A landscape with many valleys, sampled at points; each row gives a point and its height.
A ball rolls from a point to the lowest of its 5 nearest points, and stops where none of them is lower. Distance is the straight distance between rows; heights are no part of it.
z_209: [113 110  85 126  83 103  97 106 129 127 125  97  95 105 126  93 129 113
  98  51 113  38 133  84 136  86  80 129  81  99 106  67 139 130  90  87
 107  78  65 123 112  73 106  60 117 118  99  69 133 104  92  76  98 108
  91  87 129 102 105 117  80 121  86 111  72 121  76  84]  height 2.43
z_158: [133 111  93  55 131  87  97 107 107  78  92 107  72 124  96 123  62 102
  80 111  80 103 144  89  97  72  93 112  82  87  82  87  58 114 171 142
 138  67  98  75  93  94 100 112 108 111 102  68  98 114  72 112  80 122
  88 107  39  69 125 108  57  55 148  68  71 141 147 129]  height 4.98
z_848: [ 98  89 105  83 115  84  96 105  72  91  86 109  91  92  96 110  51 110
 109 133 107 122  92 122  89 100  76  72 101  83  83  93  84 100 129 104
 102  86 114  71  93 105  93 106  98  82  93 105  76 130 100 114 104  99
 104 113  85 101  91  77 123  84 131  86 121 113 111  87]  height 4.59
z_930: [ 99 107  96 105  90 106 108  95  92 109  90  97 108 109  96 110 111 100
  95 106 112 111  75  89 100  96 101 103 121 108 113  97 103  84  65  84
  86 126 119  99  96 107  99 107  94  95  97 131 100 100 117 105 119  91
 116  86 120  98  93  99 110 105  78 123 112  78  99 105]  height 3.01
z_571: [113  95  90 115 100  91 112 122 129 121 113 108  88 103 124 105 105 116
  89  69 113  51 134  85 129  77  53 134  95  97 105  51 136 125 114  94
 105  64  77 111  91  74  88  69 104 117 102  94 143 126  97  95  96 121
  83  89 113  97  80 114  73 108 101  91  85 113 109  63]  height 4.07
z_243: [ 97 107  99  89  95 112  81  93 103  94 114  77 101 103  91  86 121 100
 104  95  82 117  94  95  88 123 149  92  87 105  91 135  84  82  77 110
 101 134  94 103  84 101 106 121  96 106 101  74  99  63  99  98  85  84
  93 104  69  99 128 106  92 104  98 104  76  96  97 135]  height 2.59
z_370: [ 54  84  93 121  82 111 123  74  89 115  93 106 134  62 113 111  99  86
 108 101 129 105  82 110  79  96  76 116 129 101 153  96 110  92  63  69
  77  96 133 111 113 102 112  78  93  88 101 159  78  93 113 110 138  85
 117 107 171 141  51  89 148 124  74 102 144  50  85  59]  height 2.09
z_843: [105 103  94  80 109  86  91 115 118  94 109  94  91  87 100 117  66 122
 114 106  95  74 144 111  96  87  85 106  68  91  69  91  87 124 152 129
 125  56  79  84  99  87  77  89  97 108  95  50 122 111  78 104  79 117
  68 116  64  90 104  97  88  84 131  68  91 133 125 101]  height 5.19
z_527: [ 53  73 116  96  90  93  97  76  82 100  94  98 125  54  95 107  74  87
 128 141 111 118  83 152  57 117  93  88 104  98 100 114  96  87  85  97
  87  87 116  92 107 111  96 101  77  76 107 135  50  95 102 116 125  96
 102 133 142 129  86  68 148 114 102  95 144  68  86  70]  height 5.07
z_311: [ 85  88 102 105 101  91 103 116 104 107 129 101  96  84 104 102  72 112
 112 107 108  78 116 117 100  92  63  95  79  94  84  95 101 108 119 107
 113  62  82  84  99  82  82  82  90 103  85  75 115 120  93 110  93 106
  76 100 100 105  76  88 104 114 115  81 102 108  99  69]  height 2.45
z_359: [ 86  94 113  98  96 106  89  72  93  88 113  70 109  86 100  95 120  94
 105 121  82 122  81 125  68 133 150  74  87 104  95 146  90  78  74 112
  87 124  97  91  92 110  95 117  84  88 106  93  77  62 106 105  98  90
  94 111  90 114 118  90 112 111 106 101  97  92  90 121]  height 2.66
z_300: [ 95 123  97 133  73 118  86  89 104 121 116  98 116  91 129  77 152  91
  92  57 115  55  94 110 106 120  89 108  93 104 144  98 131 120  66  71
  91  96  69 136 131  99 117  61 108 109  99  88 104  86 105  83 114  89
 109  91 157 120  88 110 123 136  70 117  98  83  64  71]  height 1.79
z_733: [103 116  91 124  78 120 107  99 108 107  81 107 122  95 109 102 150  82
  80  47 100  93  55  94 114 108 130 108 159 106 137  88 123 104  57  58
  75 135  98 147 134 112 123  96 103 105 104 151 106  74 127  64 129  98
 123  84 143  94  85 117 119 117  50 139 102  53  68 121]  height 2.41
z_425: [ 95  90 113  86  96 110  79  89 110  76 100  76 115 106  93  89 139  83
  97 112  62 135  71 111  67 128 166  85  91 117  87 149  83  73  64 111
  89 146  97 106  85 110 106 137  85  97 112  93  74  49 110 104  91  82
 109 104  75 110 128  93 100 107 104  93  86  85  90 144]  height 2.55
z_726: [ 95  93  88 140 100  84 116 114  98 123 106 114  96  94 121  98 104 119
  87  87 120  73 105  94 127  86  43 124 108 105 116  53 124 107 104  80
  95  82 108 105  92  79  97  81  97 100  95 126 135 134 105  99 110 108
 109  82 123 112  66 104 100 114  85 105 118  94 105  64]  height 2.80
z_684: [114 113  91 117  80 114 111 109 116 119 103 108  95 115 103  92 135 108
  96  61 103  76 103  70 135  89 113 113 110 105 104  85 121 103  81  85
  93 110  82 123 101  97 102  88 107 107  95 102 127 102 111  81 109  98
 109  87 117  81  93 117  86 107  70 119  86  89  83 104]  height 1.38
z_92: [ 77  90 107 121  87 102 113  96  80 112  97 105 124  77 104  99  91 105
  95 113 121 100  92 112 102  97  70 100 111  91 112  91 109  92  77  78
  88  95 124  99 104 101  92  83  95  97  92 124 101 116 103 110 116  93
 108  88 140 118  72  94 132 115  76  97 128  74  92  63]  height 2.37
z_391: [ 88  78 119  68 115  82  93  86  59  75  84 113  91  72 103 108  46  91
 128 155 104 148  88 156  66 127  87  69 117  94  76 125  95  97 121  96
  94  75 126  75 112 126 104 117  97  76  97 135  31 123 104 118 107 104
  91 147 115 121 113  57 144  86 122  86 154 102  85  80]  height 6.72
z_768: [109 113  96 131  82 119 109 113 111 112  80 115 105 120 103  98 140  88
  86  43  99  93  73  76 127  98 127 103 150 115 116  86 119  96  67  67
  80 128  95 140 112 114 110  90 109 103 102 132 110 106 117  69 113  98
 125  80 131  80  90 121  98  99  52 134  83  65  73 125]  height 2.30
z_259: [136 111  92  63 130  96  99 109 118  78  87 102  74 130  87 118  75  96
  84  99  89 117 144  67  99  66 114 129  86 101  98  92  61 106 154 141
 135  91 104  83  88  80 103 123 114 119 111  69 109 100  80 106  85 118
  93 103  40  66 140 122  32  53 142  88  68 131 158 132]  height 5.51
z_324: [110 104 106  85 117  92  92 108  96  84  97 105  86 112  84 109  72 107
 102 119  93 108 106  97 100  92  95  94  85  99  90  95  84  99 130 121
 116  98 107  79  82  97  83 106 103  93 103  85 106 110  94 109  86 108
  98 102  68  79 107  98  78  76 121  83 103 123 120 107]  height 4.40
z_81: [ 82  85 100 133  90  96 109  92  96 127 126 100 120  76 116  96  93 109
 115 109 122  82 107 115  95  99  61  98  84  88 116  96 113  99  97  90
  96  71  87  99 109  94  99  67  85  96  93 100 103 107  96 103 111  97
  94  90 136 118  70  93 134 138  95  89 123  82  89  56]  height 2.72
z_629: [131 103  90 103  95 104 110 118 132 120  91 110  76 126 114 114 116 100
  94  57  99  66 136  59 143  63 105 139 105  97  95  62 116 116 106 104
 107  91  71 117  88  83  91  85 112 115 104  88 149 116 102  78  93 125
  93  84  93  73 102 128  46  85  91 117  49 113  99 107]  height 3.70
z_679: [ 78  80 103 103 103  89 105  99  70  96  99 106 100  72 102 106  64 109
 123 142 108 107  89 128  79 112  71  79  92  94  91 107  94  95 106 101
 106  76 110  90 109 107  90 104  85  76  96 117  72 120  96 108 108  97
  96 113 108 115  80  75 137 108 111  92 128  95  94  70]  height 3.79
z_485: [ 88  98  96 129  85 115 117  92  90 115 104 103 116  85 111 101 126  96
  88  78 116  91  87  93 100 105  88 108 118 103 130  93 117  90  60  80
  80 109 105 118 112  99 104  81  97  95  94 130 106  92 116 103 124  88
 113  83 145 113  71 109 131 123  66 115 111  71  94  76]  height 2.29
z_467: [100 101 101  82 118  83  95 114  93  89 103 108  86  91  94 101  55 111
 111 124  95  91 118 117 102  91  70  93  89  92  69  95  92 113 146 123
 114  70  89  68 106  96  79 101 101  95  96  80  99 126  86 109  78 111
  85 111  70  87  89  86 103  87 129  75 107 125 120  89]  height 5.15
z_606: [ 82  98 100 107  94  95  91  95 109 111 141  91 104  73 108  87  90 118
 110 106 113  61 118 123  98 101  69  99  65  93  79 103 107 110 125 107
 109  58  79  88 110  85  80  77  94 104  91  61 118 108  78  99  87 100
  66 106 102 115  90  97 120 125 117  75 103 109  91  76]  height 1.69
z_969: [ 80  90  91 143  96  79 119 105 101 123 128 112 108  77 118  87 101 106
 100  79 130  57 119 106 108  86  31 118  93  97 124  61 140 119 110  83
 113  50  83 104 117  78  97  56  90 107  88  98 128 126  91  95 104 109
  87  91 142 116  54 103 120 143  89  87 116 100  90  41]  height 1.89
z_39: [120  95  94  82 119  80 117 124 106  89  84 109  80 119  96 122  70 107
  94 109 100  92 125  80 107  70  76 110  98  86  83  70  92 119 153 132
 123  83  98  76  89  87  84 101 107 115 101  85 106 124  88 108  84 121
  94  99  60  82 103 103  65  67 131  84  91 144 141 101]  height 4.12
z_118: [ 99 119  90  60 123  97  73  93 126  79 125  91  81 102  90 106  85 117
 103 102  80  97 147  85  92  89 133 125  66 103  77 120  55 105 157 145
 128  84  92  86  99  90 101 118  98 124 113  30 108  73  70 104  76 108
  74 123  40  67 145 115  65  62 145  72  56 134 131 135]  height 5.08
z_729: [ 95  90 122  70 109  90  89  81  87  70  96  81 102  84  89  99  86  90
 105 143  87 151  80 137  56 132 149  59  86 106  84 142  81  88  92 121
  90 115 120  85  84 118  98 134  90  73 107 115  53  71 109 123  97 100
 101 134  79 115 127  79 117  88 123  85 131 105  87 126]  height 3.18
z_573: [ 89  86 112  77 115  90  88  92  68  82  93  96 100  83  93 106  58  96
 118 143  90 132  85 141  65 123 100  57  97 102  88 133  89  89 117 114
  97  99 113  83 101 126  95 122  97  80  97 113  50  99 102 113  98 101
 102 127  89 116 111  77 128  84 120  87 126 106  97 105]  height 4.34
z_844: [119 103  89 108  98  98 111 119 100 112  78 114  92 120 101 109 116  95
  90  83  93 106  89  72 134  86 104 104 128 106 103  72 111  91  76  92
  97 124 106 110  98 106 100 104 112 102  96 121 128 108 118  87 105 102
 114  80  99  82  94 116  78  94  84 128  86  86 105 112]  height 1.80
z_213: [117  83  92  79 112  86 115 121 112  94  98 117  78 106 105 126  67 115
 102  96  98  73 130  90 111  72  63 121  83  86  81  71 100 123 149 121
 122  60  86  85  90  71  68  90 101 115 105  83 128 130  89 106  91 122
  83  94  71  83  98 104  74  80 123  78  98 136 132  82]  height 4.64
z_62: [ 94  97 104  90  98 114 104  93  90  95  81  89 118 106  93 101 115  93
  99 117  90 124  75 104  84 113 124  90 115 108 107 119  88  82  63  94
  98 130 115  98  85 111  90 122 100  88 107 121  84  82 122 111 106  85
 111  98  93 108 111  94 107  95  90 118  99  91 103 117]  height 2.64
z_985: [113  97  88 132  97  86 121 119 124 125 108 125  77 107 128 109 117 110
  84  56 117  57 129  75 142  81  46 138 110  92 121  29 151 131 105  78
  89  69  87 135  91  63  97  60 104 109  98 125 154 133 106  74 103 125
  97  85 133  99  78 106  64 106  86 110  87  99  99  69]  height 3.76
z_996: [109 112  90  99  89 115  90 110 121 120 108  91  95 124  89  88 120 100
 106  78  85  87 116  76 120  93 123 114  93 110  88 108  94 107  89 110
 102 118  76 106 102  91 101  98 116 120 102  69 126  87  96  95  93  93
  89  90  82  82 120 117  65 106  86 115  67 108 102 125]  height 2.56
z_667: [ 89 100 105  99 100  92  90 102 106 108 117  95 103  91  99  90  83 118
 107 114 100  83 108 106 104 103  96  92  70  95  84 100  91 103 121 114
 108  84  91  88  96  89  84  99  93 107  92  68 108  96  87 108  87 103
  87 108  89  94 104  96 103 102 113  89  99 120 102  97]  height 2.85
z_390: [118 104 112  77 121  98  94  97  86  76  77  95  87 124  85  96  78 105
  93 128  82 140  92  98  94  93 124  83  88 106  87 121  71  88 127 125
 117 116 117  78  82 111 106 135 104  91  98  99  81 101  98 113  79 101
 101 112  54  93 127  90  88  79 126  95 101 117 124 121]  height 3.37
z_674: [124 106  98  72 123 105  90 107 110  75  89  90  86 129  75 103  97  95
  89 107  78 133 103  75  95  82 143 105  90 110  88 127  55  87 122 133
 118 120 117  81  92 107 114 139 100 118 108  78 104  81  87 106  77 101
 101 104  45  70 146 108  50  66 133  92  74 119 132 145]  height 3.11
z_79: [ 93 107 101 115  84 104  95  93 111 116 133  85 108  90 103  84 112 111
  99  85 108  60 111 113 110 101  86 102  79  98 100  99 108 103  97 101
  98  93  79 102 108  89  99  77  98 110  96  68 117  95  86 104  98 100
  83  96 113 113  96 103 106 125  95  92  93 110  87  68]  height 2.58
z_119: [108  89 117  73 112  83  92  89  63  70  76 125  89  91 100 104  48  84
 127 151 112 153  80 135  73 117  91  66 115  92  79 114  82  94 130 103
  95  76 134  82 111 118 108 125 113  73  94 132  39 137 103 118 102 111
 107 129  95 121 103  73 134  83 124  82 144 109 106  88]  height 6.93
z_148: [116 112 104  75 113 100  91 100 102  88  91  92  91 121  77  94 100 100
  93 106  79 130  98  76 101  95 138  88  91  99  89 129  70  88 105 119
 105 127 111  88  85 105 112 133 109 103 103  80 101  84  97 107  89  86
 104 108  50  79 125  97  65  79 119  97  79 106 123 139]  height 2.88
z_638: [ 98 101  99 112  96 103 105 105 110 113 107  92 105 107  94  92 100 115
 100 102 106  84 109  95 110  96  87  98  92  97 104  90 107  95  95 102
  91 100  93  97  92  99  85  96 100 106  93  89 118 109  98 102  97 100
  94  89  98  98  94 100  91 103  93  98  91 110 101  99]  height 3.54
z_342: [ 86  94  97 127  87  79 109 100 128 126 141  87 115  78 129  80 101 118
 106  78 128  33 130 112 111  94  45 119  74  87 102  74 144 134 115  88
 116  42  66 104 112  78  86  51  97 122  93  64 130 109  87  91  94 111
  71  97 137 119  70 104 105 133 105  83 110 112  86  45]  height 0.49
z_417: [107 105  86  92 102 101  94 104 124 109 123  91  94 108  98  92  98 114
 100  94  94  82 126  85 104  93 101 111  73 104  85 103  86 104 113 122
 112  97  80  87  87  86  92  99 102 113 104  57 127  97  87 105  85 101
  85  92  78  91 116 109  77  90 109  97  72 120 109 114]  height 3.56
z_549: [118 103 102  97 100 106 102 109  98  91  84  91  96 124  84  98 106  96
  87 102  82 119  85  82  99 102 122  96 104 111  94 104  89  84  83 100
 100 137 110 100  86 110 104 129 107 104 104 102 108  90 112 110  96  91
 109  89  83  88 115 100  83  84  97 111  88  89 109 125]  height 2.63
z_720: [105 112 118  72 114  94  77  99 102  74 115  89  90  98  83  93  90 106
 108 123  76 120 111  98  84 118 157  86  64 113  79 141  61  89 126 137
 114 109 108  83  86 109 112 127  85 103 100  66  86  66  74 102  75  96
  87 128  46  79 140  97  79  82 129  71  81 115 121 143]  height 3.68
z_313: [122 113  78  92 101 105 109 117 115 111  93  99  87 133  90 109 118  96
  96  80  89  95 114  63 124  77 127 117 105 107  94  95  93  95  94 111
 102 122  91 107  90 105  98 115 113 114  99  85 133  94 103  91  93 100
  98  85  75  70 119 121  62  83 101 113  65 108 116 126]  height 2.18
z_82: [117 101  93  95 113 106 109 114 111 113  94  98  83 117  97 106  94 108
  92  92  98  87 127  74 117  74  84 114  95 100  93  75  99 109 117 109
 107 101 102  86  89  86  86 100 110 106 101  80 130 111 101 102  84 105
 100  89  75  83 107 111  70  84 101 106  81 117 125 104]  height 3.04
z_204: [ 99  83 108 100 112  93 111 109  85 102  87 104 101 104 100 106  81 111
  99 123 113 123  87  91 101  91  67  94 108  97  99  81  97  90 106  93
 107 107 124  88  90 102  97 106 100  83  93 126  86 136 107 115 109  99
 112  92 104 103  83  92 106 100  98 105 123 106 116  75]  height 3.67
z_774: [101  95 118  82 106  94  97  97  84  86  82  91  99 106  87  97  76 101
  99 134  96 127  77 103  85 113 110  73  92  93  92 115  83  87 107 111
 110 125 121  82  91 111  97 121  91  91 101 107  75 106 107 112  95  97
 105 102  77 103 106  88 108  90 112  98 113 108 109 105]  height 4.05
z_150: [131 110 103  58 131  85  92 111 100  72  88 104  69 121  79 107  63 101
  94 120  84 122 127  90  95  78 107 101  86  91  92  98  51 108 163 141
 134  88 105  69  94  95  96 116 114 109 104  69  92 114  80 107  75 120
 100 117  46  78 125 103  58  60 139  76  86 132 140 122]  height 4.89
z_785: [113  89 100  69 123  73  92 116  55  66  95 136  78  78  91 108  36 103
 125 129 100 119 103 121  87 106  57  74 102  89  70  93  91 117 168 111
 129  56 111  63 110 110 102 113 108  82  93  92  67 138  81 109  94 118
  84 125  77 100  97  70 113  90 143  74 137 134 113  84]  height 6.18
z_54: [ 79  98  95 140  83  98 112  95  98 119 117  95 123  74 120  87 116 102
  99  82 128  72 108 105 115 103  48 112  97  98 146  86 133 108  84  80
 101  78  92 111 121  91 115  56  92  93  94 110 113 108 103 100 115 101
 101  89 156 123  61 105 131 138  78 102 121  74  81  47]  height 1.97
z_765: [107 119 100 126  75 116  88  92 115 126 123  85 102 118 110  79 143 102
  96  62  99  62 112  94 124  98 116 119  91  95 105 107 125 116  80  87
  92 103  71 113 115  93 113  71 114 119 106  70 115  87  90  91 104  90
  98  85 120  98 107 122  91 126  80 108  74 104  76 105]  height 0.58
z_302: [ 99  96 119  73 115  85  76  88 101  69 108  75  93  82  89  86  93  95
 105 139  68 136  85 127  66 136 154  63  79 112  85 155  80  84 107 117
  95 111 113  89  88 117  99 131  82  92 107  95  64  65  95 101  78  97
  94 140  69 107 132  85 109  92 130  85 104 106  87 139]  height 2.90
z_88: [ 84  91 114 100 100  93  92  92  91 110 107  87 109  86  94  93  90 102
 105 126 103 106  87 118  92 109  97  84  95  95  95 113  96  89  94 103
  97 102 113  85  90  98  90 105  91  90  98  99  86  99 101 111  98  89
  98  94 104 106  95  90 123 103 105  97 107  95  96  98]  height 3.22
z_610: [121 126  89 128  80 102 104 112 123 130  97 114  94 137 114  90 141  97
  87  37  95  68 115  67 155  77 115 123 123  97 108  78 137 126  86  79
  93 106  69 158 118  96 114  68 114 115 100 101 138 107 108  58  96 109
 111  89 126  70 101 129  65 110  68 135  65  87  76 110]  height 1.81
z_389: [ 88  88  98 105  89 114 108  93  89 101  91  94 109  92  85 104 113  92
  98 109 104 111  73 102  93 107 104  96 117 105 107 100 105  77  62  86
  85 123 112 105  92 108 100 110 101  82 103 127  87  89 111 107 118  84
 108  84 126 113  88 100 118 103  75 124 114  81  96 108]  height 2.76
z_710: [ 73  85 110  93 103  86  80  85  82 101 120  90  98  52 103  98  72 103
 129 125  96  99 101 146  74 135  92  65  72  95  79 129  93  94 119 115
  97  64  88  69 106 109  85 103  81  83  93  73  72  86  83 102  82  96
  71 131  95 107  99  82 138 103 121  79 116  98  77  90]  height 2.91
z_2: [ 71  75  86 129  96  89 122  99  85 112  98 116 119  78 118 105  98 104
  95 104 135  90  97  92 110  87  42 114 122  99 143  73 119 101  91  71
  86  85 130 109 102  91 107  62  90  92  94 147 105 121 110 103 126 102
 106  93 158 127  45  91 136 126  83  87 144  71 107  38]  height 0.50
z_22: [107  95 114  68 118  95  92  80  86  66  81  92  98 113  88  99  98  91
 101 141  84 156  65 111  66 120 151  79  99 103  92 139  82  85  91 103
  96 140 126  99  82 117 106 149  94  76 104 127  65  80 110 122  96  96
 117 116  66 116 128  92  99  75 109 101 108 106 108 136]  height 3.15
z_5: [ 69  92 117  89  96  97  81  83  88  85 110  77 115  71  94  99  95  85
 114 138  95 123  77 148  59 131 134  76  85 101  90 143  92  78  84 110
  88 113 105  96  90 116  93 120  78  87 111 109  58  70 103 115 102  94
 100 126 103 123 113  86 136 104 109  95 119  92  82 107]  height 2.86
z_185: [ 97  99  98 100  88 133 107 102  97  94  69 105 122 110  96 116 131  83
  89  83  91 129  51  86 102 113 137  92 142 112 113 103  99  86  47  75
  80 146 125 123 106 124  99 113  99  92 104 152  94  82 127  81 119  85
 128  84 110 104  92 107 102  97  69 138 105  67  87 139]  height 2.70
z_678: [120 107  90  91  95 118  94 108 118 102 103  89  89 125  77  90 126  95
 102  88  76 106  98  72 107 106 147 110  90 104  82 120  83  93  87 111
 107 130  88 103  93 106 107 121 107 110 103  74 115  84 100  93  79  97
  95  88  67  80 131 115  66  99  99 101  73  97 102 136]  height 2.44
z_245: [111 129  89 134  79 103  87  96 130 123 119 106  98 118 124  76 138 101
  90  36 104  46 117  85 129  98 104 126  99 100 111  82 146 128  76  76
  98 102  55 137 129  89 119  63 119 124  96  71 117  97  93  57 101  89
 102  85 142  98  99 123  87 122  75 111  77 104  66  85]  height 1.48
z_91: [ 71  93 101 112  83 114 107  81  92 107 103  84 133  75 100  99 116  88
  97 112 111 110  77 123  69 117 105 103 113 100 121 106 103  82  66  85
  82 115 105  99 104 111 106  89  90  93 106 134  81  87 108 115 131  86
 110 107 138 126  77  92 136 110  73 118 115  74  87  90]  height 3.02
z_198: [130 101 116  71 121  95  98  91  82  60  64 102  94 136  83 101  91  86
  98 130  90 169  71  78  80  99 138  83 109 112 101 125  78  80 103 100
 105 141 133  93  80 122 109 149 111  83 102 132  76  97 109 115 100  98
 124  99  64  99 135  89  89  72 115 101 103 114 122 137]  height 3.09
z_458: [ 77  92 104  88 100  98 116  91  73  95  77 108 115  87  95 105  85  92
  96 129 107 135  75 110  80 108  90  89 122 102 101 101  90  90  89  87
  82 117 133  99  92 108  91 112  95  75  99 135  74 108 111 121 122  89
 125 103 119 112  85  86 125  99  99 107 132  87 111  83]  height 1.07
z_410: [111  98  97  81 108 109 111 106  90  87  60 106  96 134  82 116 111  87
  84 108  92 147  62  70 105  93 118  89 137 115 107  99  92  79  76  77
  90 152 129 109  87 118 105 133 112  89  99 138  88 103 128  99 113  85
 122  78  83  92 110 111  90  84  92 127  97  88 109 132]  height 2.84
z_147: [ 91 113  92 121  78 128 105  84  94 105 106 101 124  88 106  93 150  88
  91  67 113  82  81 110  99 117 114  98 124  99 140 112 121 101  60  69
  82 114  93 126 127 106 115  87  95 107 107 120 100  72 111  87 133  86
 122  86 150 122  85 106 131 139  56 122 105  66  71  99]  height 2.00
z_347: [120  93 132  56 119  90  96  84  60  48  73 114  90 106  89  98  54  83
 118 147 103 166  81 119  65 125 128  67 110  91  81 122  78  93 123 104
 100 111 134  91  88 135 113 144 115  85  92 137  49 118 100 126 106 115
 110 124  82 119 127  74 114  63 135  88 134 120 111 114]  height 8.40
z_995: [ 70  76 101 102 100  95 110  93  68 104  80 119 118  85 108 106  63  94
 113 137 126 123  89 115  85  95  60  93 132  93 110  96  95  88  89  79
  83  85 144  92  99 104  93  98  93  79  97 150  58 131 103 115 122  95
 110 105 138 130  68  75 142 103  91  89 145  84 108  61]  height 3.91
z_479: [ 75  96  88 126  91 122 121  82  89 112  80 120 127  89 113 116 119  92
  81  89 122 107  68  84 101 101  75 110 147 113 137  84 115  88  61  66
  73 121 142 124 107 113 111  89 103  94 102 166  90  97 122  92 140  90
 136  98 146 118  67 101 130 103  55 121 127  61  88  81]  height 2.87
z_640: [ 96  92 103 101 109  87 112 115  95 100  93 105  95 103 101 115  71 108
  98 118 102 100 102  95 105  84  58 103  94  86  92  76 102 105 121 106
 105  84  98  84  90  88  88  85  95  97 100 101 108 132  94 107  98 113
  96  90  84  96  81  92 102  84 110  92 111 115 119  74]  height 3.94
z_988: [121 117  89  87  88 111  84 106 127 104 122  85  88 124  92  87 130  97
 114  75  86  79 136  78 111 100 142 121  86 105  78 125  81 100  92 111
 108 110  79 108 105  85 108 107 105 135 110  46 129  76  84  93  79 100
  80  89  75  78 135 127  69  95 104 101  47 116  95 129]  height 2.92
z_534: [ 94 102 109  87 109  97  76 102  95  88 111  82  91  84  90  95  75 103
 112 126  84 106 106 118  89 119 111  80  68 100  81 127  84  92 122 123
 107  90 102  82  91 113  89 107  89 100 101  64  92  96  85 111  80 104
  79 122  73  97 120  90 111  93 128  80  93 114 101 110]  height 3.77
z_880: [110 108  94 110  85 119  98 101 118 105 104  91 101 122  86  90 137 103
  98  64  88  91  92  84 113  97 143 104 109  97  91 109 101  97  72  87
  88 134  86 114 104 108 110 111 109 112  99  82 118  77 105  91  95  87
 107  82  94  87 117 113  81 112  78 116  66  79  85 127]  height 2.38
z_83: [114 112  89 139  97 102 127 118 106 125  77 124  93 117 116 103 134  90
  73  45 112  83  93  68 140  74  88 106 137 107 119  58 135 108  86  68
  80 103  97 145 102  94 116  74 104 100 101 145 137 116 119  64 106 110
 116  83 129  86  77 119  82  99  62 133  99  73  81 105]  height 2.10
z_441: [105 109  93 126  92 107 121 108  97 114  92 103 101 105 109 103 123 101
  89  71 107  92  91  82 130  90  88 111 128 103 123  76 126 100  74  77
  84 109 108 117  99 100 113  80 104 105  88 135 120 118 113  94 110 101
 129  84 130  96  81 112 101 108  67 123 107  79  91  95]  height 1.86
z_669: [115  89 104  91 115  93 108 112  82  92  77 109  90 109  90 104  84  98
  96 120 103 119  91  91 103  89  88  95  97  98  90  97  86  86 114 105
 103 110 110  90  82 101  93 118 105  94  98 103  95 122 103 111  94  94
 113  96  69  87  98  96  94  87 113  98 110 118 118 106]  height 4.35
z_388: [ 91 100  87 121  87 120 120  93  93 106  72 105 111  99 104 111 128  95
  89  82 109 112  65  83 112 100  99 103 141 113 125  88 106  83  62  68
  76 130 125 119 107 112 112  99 102  94 101 151 100  95 120  84 127  84
 129  74 138 106  77 107 119 101  57 126 111  65  84 114]  height 2.75
z_377: [ 66  90 111 111  89  93  89  91  90 104 122  81 116  68 100  97  80 100
 116 125 115  92 107 138  81 113  85  81  85  88  96 113  98  99 102 108
  96  73  88  87 108 111  87  86  78  92  97  88  82  92  91 105 101  92
  85 118 114 113  88  82 142 123 103  90 118  87  82  72]  height 2.49
z_50: [ 89  98 101  92  93 118  99  90 105  83  83  91 118 103  86 104 143  79
  93 101  80 135  57 102  77 124 154  94 129 120 104 125  90  87  51  90
  88 153 116 116  97 115 107 132  95  94 110 126  90  54 123  92 110  76
 117  85  91 105 105 107  98  96  85 119  95  79  87 142]  height 2.42
z_273: [107 111 101  79 118 101  85 110 103  89 103  98  87 117  86 107  86 109
  94 120  85 108 124  88 104  90 117 103  66  97  81 115  70  99 123 133
 117 100  99  85  92  99  98 116 100 110 104  65 103  84  85 108  77 100
  90 105  51  83 125 109  73  83 126  86  82 118 124 122]  height 3.63
z_810: [112 118  92  79 108 105  82 103 120  93 116  84  94 112  89  87 113 102
 103  99  75 111 120  83  96 101 148 107  70 108  79 136  63  93 110 135
 117 111  99  99  90  94 102 114  96 114 111  52 107  68  86 106  78  94
  85 111  56  78 138 114  72  91 119  85  63 117 120 136]  height 3.26
z_123: [120 118  85 114  79 127  91 110 134 121 106  97  85 124 105  81 145  98
  97  39  93  62 120  79 129  86 120 124 107 110  98 103 120 122  72  97
  98 107  63 134 121  85 119  85 112 124 105  68 122  86  98  71  92 101
  97  89 110  80 119 124  76 118  71 124  63  99  76 124]  height 1.37
z_971: [ 94 103  97 140  81  91  99  96 114 133 131 105 111  80 125  77 118 106
 100  76 118  47 120 111 106  98  51 119  78  91 127  81 147 122  94  82
 108  68  72 113 124  81 113  48 105 109  99  86 128 107  97  85 106 101
  89  92 146 118  80 103 122 138  91  97 101  99  80  43]  height 1.49
z_473: [121 101 100  61 139  81  89 110  93  59 100 126  63  93  91 125  31 105
 114 116  83  95 133 122  91 102  64  95  94  96  79  86  76 127 180 131
 131  43  91  56 110  98  96 102 109 109  93  62  84 125  69 100  82 121
  73 125  49  85 104  87  86  65 151  60 104 139 135 109]  height 5.82
z_487: [ 94 110  95 112  77 128  93  88 110 100 104  93 117 106  99  94 149  86
  91  73  89  89  74 106  94 122 138 104 127 105 118 117 107  99  54  86
  83 133  87 123 116 111 105 103 101 105 102 102 100  60 114  92 111  80
 104  85 119 103 105 112 113 125  71 118  86  73  72 123]  height 2.19
z_955: [ 78  94 109 101  82 115  92  74 100 104 112  84 121  90  85  89 123  87
  96 113 100 100  83 122  82 122 129  86  91  99 110 118 102  84  70 101
  88 128  89  97 101 108  99 107  85  90 102  96  96  69 110 108 110  88
  99  98 117 121 105  98 119 123  83 114 103  88  70 103]  height 2.83
z_426: [104  86  97 103 116  82 119 130 113 105 103 124  90 102 116 116  75 113
  94 100 113  69 129  93 117  76  44 119  90  97  94  55 126 123 136  99
 109  63  92  95  91  71  78  86  99 109 103  94 133 135  94  96  90 131
  91  78  87 101  80  95  79  95 109  81 108 126 120  68]  height 4.92
z_595: [120 122  90 130  99  98  99 104 135 130 106 114  84 119 129 104 134  98
  89  32 108  54 135  75 144  74  92 137 107  95 111  53 152 132  95  80
  84  85  62 143 113  80 113  67 118 115 106  92 124 112  96  60  91 115
 102  91 130  87  94 123  61 115  83 125  63 108  77  93]  height 2.53
z_607: [ 60  87 113 127  78 102 106  70  91 121 112  88 137  60 110  99 108  96
 113 104 124  81  82 123  73 121  88 103 101  93 129 108 106  90  74  83
  91  85  92 104 117  89 103  81  88  94 105 123  84  79 108 110 128  92
 104 101 157 132  81  93 150 133  79  99 131  66  83  63]  height 2.67
z_490: [117 104 115  73 125  87  91 104  78  70  94 110  89 104  91  97  56 101
 105 134  89 131 100 121  84 105  87  72  86  95  76 116  75 102 148 119
 114  88 108  65 101 117 101 121 107  92  96  89  75 119  89 115  81 112
  93 128  61  90 112  75  93  66 139  85 105 133 120 106]  height 0.52
z_881: [105 113  91 135  88 108 112 103 112 123 106 105 104 114 114  90 137  99
  92  56 109  73 104  91 131  99  89 115 107 101 116  73 129 112  79  75
  94  95  78 122 112  92 114  72 114 102  90 101 117 104 109  85 112  93
 104  82 143 101  80 113 105 118  71 118  91  87  80  84]  height 1.40

Where does a ball stop that starts at each point below?
z_729: z_765
z_22: z_765
z_5: z_765
z_185: z_765

Call two points neighbours if one is among the 5 nearest of the other. Go from one point of each pair to the other, from neighbour to neighbour, staying as low as possible. Name the highest point that can't be avoided.
z_342, z_2: z_54
z_2, z_490: z_390
z_458, z_342: z_389
